The views of a scene show one set of named points, each view turned or mirrored, shifted and resized as a whole, with a little noise and some points left out.

Scene 1
View 1
panu: [ 33 -14 -21   1   0 -22 -41   6  33   7   2  -9  -8   2  35  -6  -6  -7
   5 -17  -3  -8  17 -25   6   7 -12  16  20  -6  17   9  10 -22 -29   9
   1   4   6  21   8   5 -18   3  18  -9  13  -5   9  -5   2 -14  -4]
gino: [ -8  -2  14  12 -42   7 -25 -11   9   7   1  -4 -10   0 -11  13  -3  18
  -4  19   6   5 -21   0   8   7 -12  -6 -18  -9  -5   1   4  18  -3  11
 -29 -17  16  23  -8  15  -1  -1   4  15 -12  -1  -4  14   4  18  -7]
ratu: [-14 -16  17  -8  -8  -4 -11   8  11  17  -1  -1  30  16   3  21  -5  30
 -17   6  17  -1   3   9  -4  14  -8   3 -11 -10 -28  12  15  23 -26  -1
 -22  -4   5  30  -1   3  10   1   5  15  -5   9  22  15 -27  -1  -6]
Beku: [-13   4  10   5 -31  -8 -10 -21  15  -1 -16   4  -6   1  -7   0 -11  13
   4  11  17   6 -22  -6   6   8 -11 -15 -15   5  -8   2   4  26  -2  18
 -38  -9   6  33 -11  10   1 -10   8   7  -4   5 -12  10  20  -8  -7]
Kisul: [ 22   4 -19  12  -9 -21 -29  -7  32   5  -6   0 -22   0  25 -24   1 -21
  12  -8  -1  -8   4 -28  15  -4  -4   3   8   4  17  -3   1 -12  -7  12
 -11  -2  -5  12  -8   0 -10   0  17 -11   4  -6 -15 -11  16 -17 -14]
kibo: [-16   5  12   1  -7 -12   4  -6  20  14 -13   6  16  14   5  -9  -2   6
  -7   9  19  -6  -4  -1   5  -5   1  -9 -10   3 -23  -1   3  24 -10   1
 -30  -2 -14  19 -14  -7  19   1   6   7 -11   9  -6   3  -7 -17 -14]
Dorag: [ -5   2   2   8 -10 -11 -10   0  22  12  -7   2   4  10  10  -7   1  -2
  -1   8   9  -6  -3  -9  11  -8   0  -1  -5  -1  -9  -3   2  11  -8   0
 -21  -5 -11  13 -13  -3  11   4   8   6 -10   3  -7   0  -6  -6 -16]
Bog: [ -4 -12   9   0   1  -7 -15  14  17  20   4  -3  21  16  12   9   2  16
 -13   3   9  -6   7   2   2   3  -3   8  -5 -12 -16   6  11  11 -22  -4
 -12  -2  -4  17  -6  -2  10   9   5  12  -8   4  14   5 -28   0 -12]
vavok: [ 17   7  -9  25 -32  -2 -38  -9  23   3   4  -5 -35  -5  10 -11   4 -13
   8   8  -8  -3 -12 -23  22  -9  -8   3  -1  -5  24  -7  -5 -10   6   9
 -13 -14   4   5 -11   9 -11   6  10   2  -8 -12 -22  -5  13  11 -16]
dup: [ -6  -5   5   0 -18 -10 -10  -8  18   6 -10   1   6   7   3   1  -6  12
  -3   6  17   1  -8  -5   2   8  -9  -6  -8   0 -12   6   8  15 -13  10
 -28  -2   4  30  -5   3   2  -6   9   5  -1   6   1   7   2 -11  -6]
Duze: [-32  10  27  19 -33  12   5  -6   7  12  -3   6   5  16 -19   1   5  16
 -11  31  15   1 -22   8  13 -11   2 -11 -30  -7 -23 -11  -4  38  10  -5
 -35 -20  -8   6 -26  -1  25   7  -4  25 -29   4 -18  11 -12  15 -22]
zurom: [ -7  -8   8   2   0  -7  -7  13  18  20   1   0  23  20  11   1   5  11
 -12   8   9  -8   8   2   5  -3   2   5  -7  -7 -18   3   8  14 -17  -8
 -14  -3  -8  12 -11  -5  16   9   5  15 -12   5   7   2 -28  -3 -16]
pivi: [-16   0  14   8 -24   2  -6  -3  12  12  -2   3   9  12  -4   4   0  17
  -9  16  13  -1 -12   3   5   2  -3  -4 -17  -6 -16   0   3  23  -8   0
 -26 -12   0  20 -13   3  13   2   4  16 -14   3  -2   9 -10   4 -13]
pize: [-19   7  16  14 -46   7 -12 -18  10   3  -7   3 -13   2 -20   8  -5  16
  -2  23  14   7 -29   1  10   2  -9 -13 -24  -3  -8  -4  -2  28   6  10
 -39 -18   8  23 -16  11   7  -4   3  15 -17   1 -15  13  10  11 -10]
nul: [ -2  -4   8  16 -12   0 -17  10  14  19   9  -3   5  13   8   1   9   4
  -9  12   2  -9   2  -4  13 -10   2   8  -7 -13  -4  -4   3   8  -9  -7
 -10 -11  -6   1 -16  -1  10  14   3  16 -16  -5  -1   1 -23  14 -19]
kuz: [ -2   0   6  17 -37   3 -25 -11  12   5   0  -2 -16   1  -4   3  -1   4
   1  17   5   3 -18  -8  12  -1  -9  -3 -13  -4   5  -3  -3  11   3  10
 -24 -16   7  16 -10  11  -2   2   5   9 -11  -5 -12   6   7  12 -10]
Dip: [-22   0  25  18 -38  15 -14   0   2  15   8  -2   4  13 -19  18   6  22
 -14  31   8   3 -21   8  11  -2  -4  -4 -29 -15 -16  -4  -1  29   3  -4
 -27 -22   6  10 -18   8  14  10  -4  29 -26   1  -4  13 -17  30 -15]
Davok: [ 26 -14  -8  18 -23   0 -50  14  18  13  20 -16 -18   2  18   9   6   2
  -4   6 -15  -4   4 -15  16  -3  -8  21   2 -20  18   2   4 -19 -11   0
   4 -14  12   3  -3  13 -13  16   7  10  -8 -15   4   0 -16  27 -11]
Patub: [ 10 -10  -1   7 -29  -1 -36  -5  15   4   3  -9 -10  -1   6   9  -5  13
   1   5   0   1  -8 -11   6   9 -17   2  -4 -10   5   8   7   1 -12  12
 -16 -10  18  26   1  17 -13   1   8   6   2  -3   4   9   4   9  -2]
lubiz: [ -4  -5  15  16 -45  12 -30  -4   7   7   9  -8 -13   1 -12  18   0  20
  -6  21   1   4 -21  -1  11   5 -12  -1 -19 -14   1   2   1  12  -1   8
 -22 -20  19  16  -6  16  -4   5   1  19 -14  -5  -2  15  -1  28  -6]
naz: [ 21   1 -12  19 -20  -9 -34  -1  26   8   4  -4 -24   0  19 -11   3 -12
   7   2  -8  -6  -2 -24  17  -6  -7   8   4  -5  17  -3  -1 -11  -7   8
  -8  -9   1   8  -8   4  -8   7  12  -2  -2 -10 -11  -7   6   4 -13]
View 2
Bog: [ 15   6 -10  11 -19  17  -9   6 -12  28  -7   4  11  15  -8  -5 -10  18
   6  -7 -12   8  -1   7 -11 -19  34  18  29   0  20  13  24 -33   2 -12
   8 -18  -9 -15  22  13 -14 -14  -8 -18  17  17  -8  17   8  12  -8]
kibo: [  2   5 -13   7  -3  13   8 -22  10  26 -22  -8  18   4 -30 -22 -13  27
   2  -7 -14  43  -7 -29 -14 -18   7   1  17  -4  19  12  15 -30  -6 -17
  25  10  -5  -2  18 -15  11   5  -8 -12  19   4  -7  34 -11 -23  -6]
pivi: [  2   2 -14   0   5   6  -5 -17   0  24  -8  10  20  22 -19 -26 -20  20
   2  -9 -12  17 -11 -23 -17  -8   3  10   9   2  27  18   3 -13 -14 -20
  14   2 -15  -5   8  -9 -10  -7   1   7  17  24  10  28   2   0  -4]
pize: [ -6  -3 -17 -13  22 -18   2 -43   6  20   0  14  30  24 -15 -43 -35  23
  -9  -6 -12  16 -17 -38 -15   5 -30   9 -13   7  17  17 -29   5 -30 -26
  33   8 -19   9  -7 -24  -8   7  -1  37   8  42  28  28   1  -3  12]
zurom: [ 10   8  -7  11  -7  20  -8   7  -8  26 -10   0  14  13 -19  -5  -8  22
  11  -4 -13  15  -2  -8 -14 -22  31  16  25   0  26  15  29 -30   6 -16
   6 -10  -9 -13  19   8 -10 -16  -6 -21  24   6  -8  24   1   7 -10]
Kisul: [  7   8   0   6 -18  -5  24 -19  14  21  -1 -21   4 -43  11  12 -24  17
 -25   7  12  17  -6 -19  14 -53   6  12 -12   5 -42 -30  15 -45  -2 -31
  75  -6  17  22  19   3   0  37 -21  -5  -5  28 -22 -12 -20   9  25]
Dorag: [  6   4  -6   5   2  11   6 -16   4  25  -8  -8  14 -10 -19  -7 -14  25
  -2  -3  -5  21 -11 -25  -5 -29  10   8   9   3   6   1  13 -31  -2 -20
  31  -3  -1   2  15  -3  -4   4  -7  -3  12  12 -10  17 -13  -1   1]
dup: [  9   4 -16   4 -27  -8   8 -19  -4  26 -16   4  11  15  -5 -27 -19  11
 -14 -10  -7  26  -3  -7  -4  -9   6   2  12  -4   8   9  -3 -19 -21 -21
  38  -1  -3  -2  13 -12   0  11 -20  -5   7  26   5  14   3  -8   7]
Beku: [ -1  -1 -20  -4  -9 -19  17 -39   5  21 -15   7  19  17  -7 -44 -29  15
 -22  -8  -7  30  -5 -25  -5  -2 -16  -4  -3  -2   8   9 -20  -9 -33 -22
  47  11  -3   7   0 -27   5  19 -15  17   1  34  17  23   3 -19  14]
naz: [  4   3   6  -3   0  -3   8 -17   7  20  14  -7  11 -34  16  12 -31  18
 -17   5   4  -3 -11 -12   7 -41   4  22 -13  13 -33 -25   7 -35   0 -33
  61 -16   4  22  11  11 -18  20  -9   5  -2  40 -11 -13  -9  27  22]
Davok: [ 14   1   7  -1 -15  -5  -9   9 -14  25  24   9   6  -6  36  17 -33  11
 -10   2   5 -32  -1  16   2 -32  25  34   0  17 -17 -14  12 -32   5 -29
  35 -38  -8   6  13  29 -39  -4 -11   3   2  52  -1 -17  10  58  18]
Dip: [ -2  -1 -11  -8  41   2 -24 -22  -2  22  11  23  29  38 -17 -31 -31  30
  15  -4 -21  -6 -15 -31 -26   5  -8  25   0  14  40  29 -14   9 -16 -21
  -1  -8 -35  -4  -5  -4 -24 -21  16  30  25  37  26  37   7  18  -7]
ratu: [ 15   5 -21   9 -33   8 -10   6 -20  29 -23  17  14  44 -11 -30  -7  11
   3 -18 -14  14   2  11 -18   4  31   8  38  -9  38  29  11 -21 -14  -8
  -1 -11  -9 -22  17   1  -9 -21 -14 -17  18  19  11  28  18  -2  -9]
vavok: [  1  -2   7  -8  17 -12   5 -29  17  19  22  -6  14 -34  15   6 -41  20
 -17   7   7  -8 -14 -27   7 -37 -13  24 -25  15 -34 -24  -8 -26  -4 -38
  69 -11   1  30   4   5 -21  25  -5  27  -3  48  -3 -11 -12  32  29]
kuz: [ -3  -1  -8  -8  13 -12   1 -31   5  22   8  10  19   6   1 -21 -34  18
 -10   0  -5   2 -13 -26  -3 -16 -16  15 -12  12  -4   2 -18 -10 -21 -30
  40  -6 -12  15   0  -7 -17  10  -6  27   7  47  13  12  -2  16  16]
panu: [ 18   9  -1   7 -59  -7  20   3  -9  27  -6 -13  -6 -27  35  18 -19   0
 -32   3  12  -2   9  25  19 -45  36  17  13  -1 -39 -28  22 -53  -1 -24
  63 -26  17   9  28  20 -16  21 -36 -24  -7  35 -19 -28   2  32  25]
View 3
Beku: [  2 -11  -8  12  19  13   6   1 -13  -5   3   8  -2  -3  -2  -9 -11 -15
 -15 -14 -14 -23 -13  35  13 -16 -11 -16 -16 -31  -3  21 -13  -2   1  12
   2   5   1 -12   8  -2   2   2 -26   2  -1 -15  -5   2  -8  15 -19]
Davok: [ 17   2  14  -1   1  -5 -19  -9 -16 -10  24   7  19 -19 -21   6  -7   0
  -5   4  -8  -4   6 -18  18  10   3 -29  16 -18   1 -34 -31  -1  -6 -18
  -5  13 -16 -12   4  31  28  10 -11   8 -13  -2  11   8   5 -21   4]
gino: [  1 -21   2  11   3  21  -1 -12  -8  -8   7  -8   4 -19  -2 -11 -11 -18
 -18 -20 -15 -13 -11  22  27 -11  -4 -30  -6 -33  -7   8  -6   9   5 -12
  -7   0 -13 -16   3  18  11  -2 -33  13  -8  -8   5  18 -13   9  -6]
Bog: [ 15  20   7  -6  -6  -3  -5  -8  -9   2  18 -11  -8   9  -1   9   7 -11
   7 -16  -2  -3   1   6  22 -16 -16   2  -5 -11  11  -8  -2 -11 -11   1
 -17  -4 -20 -19   3   5  21  17 -18  -1 -10  -5   4  -3 -26   1   0]
nul: [ 16   7  10   3  -6   7 -10  -6  -7  -6  22 -13  -2  -5  -2   7  -4  -2
   3  -4  -1 -14   5   3  29  -4  -7  -2   7  -5   3  -5  -3  -6  -6  -7
 -14   0 -31 -16   6  15  11   5 -11   2   2   0   8   4 -11 -10   1]
vavok: [  8 -16   2  12  19   9 -14   8 -16 -19  20  16  20 -21 -17  -5 -24   4
 -19  17  -9 -23   0   7  16  12   6 -25   7 -17  -9  -3 -33  -2   0  -7
   7  18  -6  -8  10  24   3   0  -4   6   8  -6   8   6  21 -14  -9]
lubiz: [  3 -22   5   9   2  21  -3 -15  -7  -8  11 -13   8 -23  -5  -9 -12 -16
 -19 -16 -14 -11  -8  11  30  -5   1 -36   4 -31  -6  -3  -6  14   3 -17
 -10   1 -16 -18   2  26  15  -3 -31  15  -8  -6   9  21 -12   4   0]
panu: [ 18  18   3 -11  17 -24 -12   5 -27  -7  16  36  16   8 -22   8  -1   2
   0   3 -11  -4  -2  -2  -9  -1  -7 -15  -2 -20   9 -28 -48 -20 -17  10
  11  21  10 -10  10   7  29  25  -6  -1 -17 -13  -2 -12   5 -11 -11]
pivi: [  8  -4   4   9   0  17   1  -6  -6  -3  12 -18  -9   1   5  -2  -4 -15
  -4 -18  -7 -18  -4  23  30 -16 -11  -8  -8 -17   0  16   6   0   0  -2
 -13  -7 -23 -19   5   5   6   3 -25   3   0  -4   3   7 -22   9  -5]
pize: [ -1 -27  -2  18  10  31   2  -7  -5  -9   4 -15  -2 -20   3 -14 -18 -20
 -23 -17 -14 -26 -11  34  31 -12  -4 -26  -9 -31 -12  27   1  10   9  -7
  -9  -4 -17 -16   5  12  -2 -10 -32  10   5  -8   4  18 -12  14 -10]
naz: [ 11  -2   3   4  15  -1 -14   5 -17 -14  19  19  16 -14 -18   2 -15   5
 -13  13  -6 -17   1   2  10   9   1 -15   6 -16  -3 -10 -35  -9  -7  -2
   6  16  -5  -8  10  17   7   9  -5   2   3  -7   6   1  14 -13 -10]
kibo: [  9   6  -4   4   7  11   4   5 -10  -3  11  -9 -13  11   8   2  -2  -9
   1 -12  -3 -25  -3  31  22 -18 -18  11 -14 -10   4  25   2 -13  -5  13
 -10  -3 -17 -14   9  -6  -5   5 -16  -7   7  -6  -1  -4 -19   9 -12]
ratu: [  9  14   7  -6  -6   1   4 -16  -7   7   7 -16 -14  15   6   6  13 -21
   8 -35  -8  -1  -6  18  22 -31 -20  -6 -15 -25  12  -3   6  -6  -9   3
 -18 -12 -17 -23   0   0  25  15 -33   4 -19  -8  -1   2 -40  15  -3]
Kisul: [ 11   2  -1   2  25  -3 -12  15 -25 -15  17  33  16  -2 -18   1 -15  10
 -11  15  -7 -24   0  14   1   9  -2  -5  -2 -12   0  -3 -42 -19  -9  15
  12  21   4  -4  14   4   2  11   1  -5   5 -10  -1 -10  18 -11 -18]
Dorag: [ 12   6   2   6   6   6  -5   3 -13  -8  16  -3  -4   4  -2   4  -7  -3
  -2  -4  -4 -20   0  20  21  -8 -12   2  -6  -8   1  10  -7 -13  -4   6
  -6   2 -16 -14   9   3   1   7 -10  -3   7  -5   4  -3  -9   0  -7]
Duze: [  4 -15   2  18  -6  34  -2  -6   5  -6  15 -36 -15 -11  12  -4 -14 -15
 -11 -16  -1 -28  -1  30  45 -15  -8  -1  -4 -11 -10  34  25   7   9  -9
 -21 -14 -41 -18   4  10 -11 -11 -23   4  15   1   6  15 -21   9  -1]
zurom: [ 12  20   6  -3  -7   1  -4  -5  -5   0  20 -17 -11  13   3  11   5  -6
   9 -14   1 -10   3  10  25 -16 -15   9  -5  -6   8   1   4 -13 -10   2
 -16  -4 -26 -18   7   5  13  13 -16  -4  -3  -2   2  -3 -26   1  -1]
kuz: [  6 -18   2  12  11  18  -3  -4 -10 -11   9  -1   8 -17  -6  -8 -17 -11
 -19  -6 -11 -23  -5  19  25  -3  -1 -23  -2 -26  -6   8 -13   5   5  -7
  -3   5 -13 -14   7  16   5  -3 -22   8   0  -8   6  12   0   3  -9]
Patub: [  7  -5   3   4  10   1  -2  -8 -17  -6   7  10  12 -10 -14  -6  -5 -12
 -13 -11 -16  -6  -8  11  10  -7  -3 -32  -2 -33   1 -12 -28   2  -6  -7
  -1  10  -1 -14   4  15  24   7 -29  11 -17 -13   1   7  -5   2  -8]
View 4
Dorag: [  7  12   8   0  -9  15 -16   2  -7 -14   4 -21 -28  17 -23   0   8 -13
  -7  11  10   4   1   8  -2  -7  -4   4  17   7 -29  -9  12  -5  -7  -2
   1   1  11   7  15  13  27 -18  30  14 -28   3   0  18  11  20  11]
kibo: [ 11  13   5  -9  -7  10 -25  15 -10 -25  10 -24 -46  32 -41   2  12   4
   8  13  20  16  14  29  -3  -3   3  -2  28   7 -34   5  14  -9 -10 -18
  -9  -7  15   9  -5  12  28 -19  35  20 -12   5   1  33  23  28  18]
Bog: [  4   5 -26   7  -3  17  -8  -4  -1 -21   7 -17  -5  19  -8 -22  18  -1
  10  -5  11  15  -2   0  29  22  14  -3  10 -11 -16  -3  20  -3 -16   8
 -15  -9   3  -3   6  23   1   4  39  24   0   4 -15  17 -15  41  20]
pivi: [ 19   7 -10   5  -8   5 -12  23 -10 -13  15 -28 -27  35 -33  -9  -2  22
   6   3  22  20   0  18  -2 -23  15 -14  23   9 -10 -13  26  -7   4 -17
  -5 -24  17   5 -14 -22  18 -23  18  31 -16 -17  -9  20  18  20   8]
lubiz: [  7  10 -31  -3  -3   2  -2  21   1  20  16 -23  12  21  -8 -20 -11  18
 -18  -5  12   7 -11  -9   3 -51  12 -19  14  -1  12 -35  12  -3 -16  -9
   5 -41   2  -8   0 -42   2   1 -21   6 -29 -28 -14 -10   4  -4 -10]
ratu: [  5  10 -44  -4  -5   9 -10  12  -5 -22  12 -14 -13  31 -21 -25  24  19
  28  -6  17  32   6  16  38  15  23 -20  19 -16 -11   2  14  -6 -31 -13
 -35 -38   0 -11 -16  10  -3  18  25  26  26   2 -18  25  -9  42  21]
Kisul: [-15  16  25 -22 -12  18 -26 -20   4  17  -6  -9 -16  -7  -3  19   8 -53
 -40  23   0 -27  -1 -11 -19 -21 -25  21  11  -1 -48  -7 -16  -5 -30  18
  10  22   4   6  56  39  40  -9  12 -29 -55  22   8  10  13  -3  -4]
gino: [  6  13 -23  -9  -7  -1 -12  23   2  15  15 -20  -1  26 -22 -12 -11  18
 -10  -1  14  12  -3   2   2 -49  10 -24  18  -3   5 -27   6  -2 -20 -16
  -3 -43   3  -9  -4 -36  11   2 -17   3 -26 -21 -11   4  14  -4  -9]
dup: [ -5  17 -16 -21 -10   5 -22  15  -2  -3   8 -13 -25  20 -30  -3  12   2
  -1   9  14  10  12  20   5 -15  -1 -10  26  -8 -25  -4  -1  -7 -36 -14
 -21 -29   2  -5   2   9  20   5   7  -3 -11   9  -1  26  14  16   6]
Dip: [ 24   1 -29  14  -4   3   1  31  -8  -4  22 -32  -2  42 -23 -24 -14  41
   0  -8  22  22 -13   3   5 -38  27 -23  15  13  19 -31  38  -2  14 -19
   8 -36  16   1 -26 -51   1 -21   1  41 -21 -39 -16   0   9  12   0]
Beku: [  0  22  -4 -31 -10   0 -26  31  -2   7  14 -18 -33  25 -41   4   0   7
  -9  15  19   9  12  26 -17 -45  -5 -17  35  -3 -24  -9  -6  -9 -35 -27
 -15 -44   5  -1  -1 -16  31  -1 -12 -11 -22   2   0  27  34   1  -4]
naz: [ -7   8   9  -8  -9  16 -16 -19   8  22   2 -16   4  -4   7   2  -2 -34
 -40  13  -1 -23 -12 -22 -16 -29 -12  12   3  -1 -27 -22  -7  -1 -18  20
  17  17   4   2  48  20  23  -9   4 -19 -56   0  -1  -4   3  -7  -5]
pize: [ 16  13  -8 -12 -10  -1 -18  40  -4   9  17 -27 -20  34 -40  -6 -14  24
 -10   8  25  15   2  17 -16 -62   5 -21  32   8  -2 -23  11  -6 -10 -28
   2 -47  12   0 -15 -48  23 -14 -22   9 -34 -27  -4  10  29  -6  -9]
Duze: [ 34   4  -3  15  -8   1  -7  34 -17 -21  20 -40 -36  45 -44  -9 -13  40
   4   2  29  24  -2  24 -13 -36  19 -16  27  23   3 -20  40  -8  27 -28
  13 -27  23  13 -30 -47  18 -42  16  47 -25 -36  -8  18  26  14   6]
kuz: [  3  10 -10  -8  -9   5 -14  17   3  17  14 -24  -7  17 -16  -4 -12   2
 -23   9  13   0  -6  -2 -11 -46   0  -9  21   0  -8 -28   7  -2 -15  -7
   8 -23   5   1  12 -26  20  -7 -15  -3 -42 -17  -6   4  16  -5 -11]
vavok: [ -4   7  15  -3 -12  17  -9 -16   9  27  -1 -20   4  -1   7   4 -11 -34
 -48  13   3 -28 -16 -26 -25 -40 -13  14   4   6 -21 -31  -1   0  -6  24
  32  19   8   5  51   1  28 -19   1 -16 -66  -7  -1 -11   8 -10 -12]
Davok: [ -8   2 -23  12  -2  18   6 -25  12  28   2 -13  42  -7  30 -21  -1 -23
 -35  -3  -3 -20 -27 -45  15 -16   7   3  -9 -13   3 -35   9   6 -12  35
  21  12  -5 -13  43   5  -3   7   2  -1 -41 -11 -14 -25 -27   3  -1]
zurom: [ 10   3 -19   9  -7  18  -8  -4  -7 -26   7 -21 -19  25 -18 -17  18   2
  13   0  14  17  -1   6  20  20  16   0  11   1 -17  -3  23  -3  -3   1
  -9   2  10   6   0  21   7 -12  45  31  -2   0 -10  23  -4  38  23]
panu: [-30  12  -8 -22  -7  23 -20 -39  16  20  -9   3  12 -15  17   1  23 -58
 -30  11 -10 -22  -3 -23  15  10 -16  13   5 -29 -42  -7 -23   0 -56  33
  -9  15 -11 -14  63  61  15  28  17 -33 -25  34  -4   7 -17  13   6]
Patub: [-10  13 -25 -20  -7   8 -10   0  12  26   6  -9  16   4   0 -14   4 -11
 -18   4   1  -4  -4 -12   8 -29   0 -14  14 -17 -10 -23 -12   0 -43   6
  -4 -28  -7 -15  25  -5   5  20 -17 -18 -23  -1 -12   4  -1   0  -5]
nul: [  9   1 -10  17  -4  18  -3  -6  -4 -10   9 -22  -2  20  -3 -16   1  -1
 -11   1  11   3 -13 -10   5   1  15   3   7   3  -7 -19  27  -3   8   8
  12   8  10   5  13   2   9 -18  32  30 -24 -12  -9   5  -6  24  12]

Which points are out of place in each view (at most two, in the order of its rows)? Write none if all are in place.
view 1 | none
view 2 | Davok
view 3 | Beku
view 4 | pivi, vavok
